Points, in no order, along strands that fork and pass close to each other.
In the rows, zero is written as 128.
Two points are linked if the straight distance between their rows is under 136.
Q197: [ 79 159 126 137 100 143 132 121 106 139 178 149  84 111 140 103 140 207
 126 172 124 154  99 117 130 155 161 108 139 103  82 152]
Q981: [126  55 126 102 138  97  58 137 126 108 124 131 110 156 148 141 104 173
 132 133 144 113 121  92 127 116 113 142 151 104 132 184]
Q456: [165 101  99 116 134 130 181  61  99  88 106 104 137 127 114 141 152  87
 128 118 154 128 162 161 100 117  51 172  95 146 141 140]
Q849: [117 157 120 141 125 128 170 132 107 151 163 123 124  89 127  97 155 112
 167 131  92 126  94 186 105  75 109 137 155 134 113 139]
Q866: [152 134 138 115 126 121 168  78  64  97 110 118 182  99 108 124 110 101
 145 105 151  99 187 176  87 118  78 147  75 148 101 144]
Q556: [139  97 165 121 132 106  86 169 123 108 100 133 227  32 117 122  76 103
 155 123 103  57 120 114 130 113 130 118  97 122 148 155]
Q232: [ 94  69  62 116 165 110 104 131 161 149 131 138  75 129 120 152 164 138
 119 158 114 146 108  95 145 122 100 150 174 130 149 156]
Q682: [117 132 119 169 143 159 182 111 182 110 127 112 104 154 122 177 160 122
 116 142  74 198 167 180 167 180 137 130 171 142  92 132]
Q986: [143  94 114 115 128  90  70 131 172 122 123 137 103 149 147 127 129 120
 117 105 157 130  98  23 153  82 109 131 137 111 178 137]
Q761: [ 73  88  81 106 155 123 119 112 122 133 119 119 112 110  93 137 153 125
 104 180 123 133  93 108 148 143 126 138 126 177 143 159]
Q118: [ 98 112 104  94 131 130 102 120  76 143 125 135 128  96 104 106 122 133
 124 191 124  91 116 104 118 131 102 147  80 159 139 155]
Q206: [171 144 122 156 123 125 144 152 118 167 103 107 136 186 140 109 118  91
 141 118 160  89  79 101 131  67 133 114 163 109 182  57]
Q562: [141 137  99 156 119 157 174 136 132 154 158 148  88 107 135  98 154 115
 149 147  88 171 101 153 122  88 103 139 170 118 112 118]
Q424: [159 103 119 111 108 122 144 131 146  58 151 186 131 168 152 142 161 185
 127 121 185 174  81 116 148 129  85  89 145 108 116 154]
Q132: [100  80 124 117 164 150 124 131 190 141 128 133 130 138  90 184 139 133
 105 149  81 158 121 156 181 204 181 149 150 133 128 132]
Q173: [110  98  88 124 162 165 136 104 185 171  90  99 126 140  87 163 166  86
  89 130 128 143 163 129 135 163 138 179 124 154 170 127]
Q922: [157 139 130 105 132 137 130 114  93 118 108 152  99 175 130 139 110 145
 115 116 186 128 148 136 148 159 133 108 114 101 108 103]
Q35: [170 130 114 181  96 176 132 148  92 117 132 180  79 152 120 124  89 153
 140 140 141 131 135 134 144 122 142  72 158  70 119  59]
Q758: [111 151 150 164 127  80 149 101  99  57 182 114 169  56 125 128 164 173
 157 122 118 146 139 174 105 141 118 105  93 130  88 142]
Q773: [ 72 180 103 128 119 142 130 133 114 191 147 134  97  77  99 102 134 127
 122 132 131 109 128 107 121 153 185 129 105 149 142 133]
Q227: [ 90 125 102 126 155 123 142  98 189 167 103  60 134 150 124 165 185  93
  95 144 115 159 132 107 129 150 168 159 139 186 185 126]
Q539: [151 113 138 163 140 148 178 111 126  84 142 112 128 145 126 152 151 137
 124 115  75 204 145 192 151 147 132 145 137 126  94 117]
Q693: [126 131 156  98 123 137 127 187 172 114 144 145 100 213 163 141 150 105
 102 132 109 189  78 124 202 134 109  98 196 108 110 145]
Q32: [141 181 165 142 137 108  99 179 149 150  99 128 216  99  97 128  99  87
 135  66 156  84 170 118 112 109 121 137  65 134 149  98]
Q680: [110 109 145 104 133  86  81 158 144 123  97 120 208  46 133 100  72  64
 151 113 103  55 145 115 111 111  95 154 101 146 154 174]
Q683: [117 113 179 132 131 122  91 172 120 132 142 147 197  52 111 135  90 140
 153 131  82  84  91 116 120 120 181 128 111 125 159 125]
Q790: [111 143 175  82 123  87 124 119  85  93 146 103 184  86 156 114 113 136
 145 119 113  84 101 105 107 113 153 104 112 130 135 171]
Q770: [165  81  99 158 137 146 140  76 112 105 131 119 122  89  83 162 147 113
 129 136 106 148 162 103 123 135 115 145  83 126 141 123]
Q48: [ 79 182  72 100 138 160 137 166 175 192 108 152 111 148 108 142 144  92
  79 126 178 114 128 110 163 147 119 129 114 181 152 129]
Q731: [163 143 142 118 118 117 106 146  99 152  78 112 143 127 117  85  94  82
 141 130 165  61 131  66  98  96  94 123  93 140 166 103]
Q214: [101 169 152 123 131 132 132 139 117 177 143 121 124 114 143  93 121 134
 149 130 106 121 105 127 121 126 197 130 122 124 123 116]
Q575: [142 133 120 136 172 117 134 109 181 143 110 109 118 157 142 166 134 103
 127  60 111 144 198 182 124 130 152 174 116 120 129 129]
Q504: [183  88 175 148 115 141 153 119 127 110 146 138 103 182 177 134 114 132
 132  88 114 177 155 179 126  89 158 140 175  87 100 114]
Q883: [130 174 155  96 117 124 142 103  89  99 140 153 120 135 125 127 119 179
 138 117 176 131 146 134 122 163 142 105  70 135  85 129]
Q716: [158 124 143 152  76 123 150  65  76  91 127 110 118  62 113  93 112 131
 136 146 151 109 146  88  56 104 104 120  72 122 119 138]
Q857: [108 120 135 104 123 131  59 142  83 164 100 133 131  94 110 113  66 124
 132 148 129  57 150 128 114 147 102 142  86 131 103 142]
Q370: [124 156  99  83 138 106 128 126 103 156 106 131 109 157 144  95 122 105
 132 113 159  95 140 143 102  95 108 144 137 112 107 136]
Q355: [126 137 118 176 122 165 151 161 170 165 150 115  87 130 132 123 161  83
 150 135  61 171 109 150 149  94 138 148 185 129 145 115]
Q83: [ 61 141  73 138 110 120 133 109  88 126 159 135  79  95 131 103 163 203
 129 189 136 146 126 142 104 157 113 119 135 133  79 166]
Q757: [121  69 126  67 140 108  93 145 103 121  96 162  96 186 161 131 117 159
 107 160 169  85  92 108 122 110 105 145 190  87 123 167]
Q376: [140 158 143 124 171 118 122 119 198 146 124  99 154 136 137 130 129  99
 126  80 125 127 158 128 113 135 167 160 103 140 157 123]
Q889: [100 104 169 141 142 145  99 156 129 141 149 122 187  82  65 144 135 142
 143 146  78 129  82  97 151 149 166 131 107 157 173 108]
Q745: [121  90 110 112 151  84  76 152 163 105 149 152  92 173 160 139 130 162
 134 102 124 144  94  72 165  91 129 124 163  87 152 158]
Q760: [170 161 127 149 110 106 139 136 109 163  80  95 143 151 108 106  93  94
 124 109 171  60 109  62  94  67 121 117 121 124 190  65]
Q363: [133 117 112  91 130 134 115 131 129 100 124 164  96 186 176 126 144 181
 103 144 191 136  97 103 138 122  85  96 188 107 110 151]
Q364: [113 177 177  98 110 115 136 101  87  79 151 118 143  98 159 112 110 188
 143 107 144 115 124 104  97 137 169 103  82 130 104 140]
Q711: [127 159 133  84 119 131 136 112  69 104 102 138 161 112 103 112 107 134
 130 124 153 100 166 161 101 153  92 126  69 147  86 149]
Q558: [149  70  88 198 151 164 145  81 140 120 115 111  99 107 100 179 149 128
 117 139  85 180 203 152 139 152 119 151 139 120 142 104]
Q17: [147 132 178 109  98 145 150 176 142 106 135 134 121 199 181  96 156 127
 127 167 122 195  54 145 165 144 127 121 199 126  86 148]
Q599: [123 214 145 142 124  87 115 168 107 145  87 106 180 120 111 110  88  97
 146  83 164  51 159 139 116 103 127 100  75 133 131  80]
Q721: [127 133 135 129 116 108  82 146  66 138  85 129 122 134 139  99  52 136
 133 137 162  52 189 157 138 126 100 112  99 117  99 106]
Q543: [123 171 149 130 135 127 118 158 146 138 176 147 133 134 127 122 130 125
 146 101 126 145 106 126 166 133 154  89 111 121 124 105]
Q984: [145 169 120 133 118 135 152 147 132 127 150 161 134 130  77 131 133 114
 143  93 148 110 101 123 138 114 106  72  86 100 141  80]
Q600: [172 162 125 133  90 145 170  91  83 114 145 125  94 115 128  97 122 144
 139 118 158 116 115  97  68  98 123 102  99 112 125 113]
Q322: [147  96 166 147 106  93 130  90  97  55 126 102 174  47 151 112  81  93
 139 104 109 111 212 112  77 101 101 137  84 145 116 150]
Q312: [158 122  91 139 131 135 125 157 151 197 116 125 111 165 135 131 138  73
 132 112 146 124  96 101 140  64 100 146 167 111 186  82]
Q77: [ 90 138  61  99 154 145 116 148 191 145 133 155  65 169 148 159 160 126
 101 139 120 145 131 114 160 121 105 127 202 141 122 156]
Q158: [129 157 144 143 123 102 106 181  86 142  91 141 158 122 114 129  76 109
 140 108 150  42 164 160 135 108 136 110 103 112 105  73]
Q877: [125  93  84 146 145 168 166  83 168 115 106  98  73 139 109 191 166 134
 113 142  96 178 181 172 139 172 114 140 177 128 110 132]
Q390: [117  84 126 155 146 170 102 129 143 146 128 126 147 108  60 158 141 142
 120 152  82 161  96 127 160 187 176 143 120 158 158 116]
Q838: [162  92 155 142 102 127  69 160 125 170  64 129 163 105 120 106  55  99
 132 118 149  67 170 101 100 101 109 164 115 136 177 106]
Q396: [ 84 139 117  75 147 121 109 170 186 144 148 129  96 211 163 159 152 141
  88 125 119 171 103 130 179 142 151 123 190 129 109 149]
Q723: [168 121 205 152 127 159 166  93 103 109 157 134 169 138 132 144 105  97
 109  92  95 156 158 185 143 138 199 150 128 139 112  92]
Q421: [167 156  98 180 101 141 132 145 102 123 130 157 100 142  88 140 107 136
 135 113 163  99 115  92 156 117 125  54 106  97 135  53]
Q167: [143  81 121 157 133 124 158  68  92  63 159 116 165 102  84 156 173 141
 118 134 104 155 130 128 138 151 118 116 101 142 139 128]
Q419: [169 104 155  79 138 133 107 163 105 151  95 140 173 165 130 143 108  99
 133 149 140  95  64 144 142 131 146 122 152 119 171 113]
Q786: [151 101 125 136 161 130 147 103 150 124 120 140 122 161 155 165 135 120
 121  94 101 161 158 191 114 119 134 170 161 113 116 121]
Q128: [155 175 104 156  76 152 155  99 105 113 176 156  67 131 143  92 129 159
 127 124 160 145  95  94 106 130 123  81 114  93 111 120]
Q325: [116 143 174 110 114 101 129  96  83  73 124  87 185  48 169  93  80 120
 152 128 104  72 159  95  76 116 119 113  91 156 121 165]
Q548: [141 126 167 106 120  83  54 179 148 172  67 109 199  98 151  94  66  72
 119 115 140  45 142 119 110 102 109 149 123 139 157 131]
Q98: [104 120 122 159 158  89 129 119 112  48 168 133 163  95  81 145 154 150
 137 114 124 142 145 130 138 145 114 114  83 135  92 156]
Q641: [104 113 123 135 118 150 109 118 127  84 182 169 104 126 139 147 140 218
 121 143 125 183 123 112 149 168 132 103 129 122  81 158]
Q902: [122 122 167  75 152 149 108 169 138 180 112 140 154 188 115 129 125  94
 109 164 114  90  63 151 163 157 162 114 148 128 150 107]
Q848: [137 134 108 138 147 145 145 157 190 196 133 130 108 158 167 101 153  77
 128 123 105 150  95 115 138  80 124 159 214 111 161 114]
Q454: [103 130  67 116 153 167 130 129 184 164  89 150 117 128  90 166 147  95
  87 144 148 134 175 134 145 165 105 154  82 180 159 124]
Q114: [124 152  88 108 149 118 159 115 103 159 126 129 127 106 117 111 130 103
 150 134 140  95 125 202 101  96  85 155 134 133 102 148]
Q155: [152 139 126 162  76 189 147 122 119 107 164 178  49 146 164 123 117 177
 134 135 155 176 118 127 142 143 146  92 155  72 107 103]
Q887: [156 102 193 143  89 156 165 116 112 134 146 123 111 147 175 127 106 122
 116  99  98 172 171 194 109 117 186 149 144 145  89 102]
Q905: [ 92 189  92 112 124 128 129 157 124 193 114 122 102 132 110  94 129  97
 123 126 171  96 125  99 123 121 124 126 103 133 141 122]
Q513: [123 194 155 146 134 100  98 159 193 163 125 104 174 114 125 130 122  93
 141  58 141 106 171 115 120 135 149 158  96 136 151 102]
Q487: [108 112 107 140 136 117 148  82 130 111 132  68 101 135 140 128 177 178
 127 157 102 185 135 143 103 150 142 128 142 132 132 147]
Q640: [118 129 154 109 133 123 159  92 134 114 146  82 112 161 171 121 158 160
 126 156 101 172  87 154 125 143 161 135 163 138 109 155]
Q535: [136 102 132 181  91  88 133  72  95  67 133  87 140  31 129 104 115 107
 146 128  98 114 178  92  56 102  78 126  71 142 149 143]
Q904: [131 115 126 129  83 135 137 108 156  76 168 174 138 159 151 130 156 220
 130 147 169 191 102 128 129 158 118 101 119 104  83 161]
Q564: [ 83 112  77 182 119 102 121  95 126 107 148  91  70 104 143 117 180 207
 123 182 124 179 126 125 102 157 142  96 165 129  94 138]
Q423: [104 120 176  88 118 122 153 142 142 111 152 103 116 194 175 103 164 165
 132 166  96 194  75 148 142 153 130 146 202 146  75 169]
Q782: [123 113 148 105 164 140 102 167 201 167 114 153 156 168 108 168 132 111
 107 130 104 130  84 138 188 165 153 140 150 139 150 122]

A fork is a point with three links, a tip a point with one. Leave the first point through the second and follow the links. Name the first fork or tip that comes.
Q83, Q197 => Q986
Q680, Q556 => Q419
Q77, Q232 => Q786
Q716, Q600 => Q905
Q600, Q716 => Q883

A fork is a point with three links. Follow the links from the first point to the second and name the forks in between, in order.
Q155, Q114 => Q905
Q118, Q504 => Q786
Q866, Q370 => Q883 > Q905
Q600, Q456 => Q883
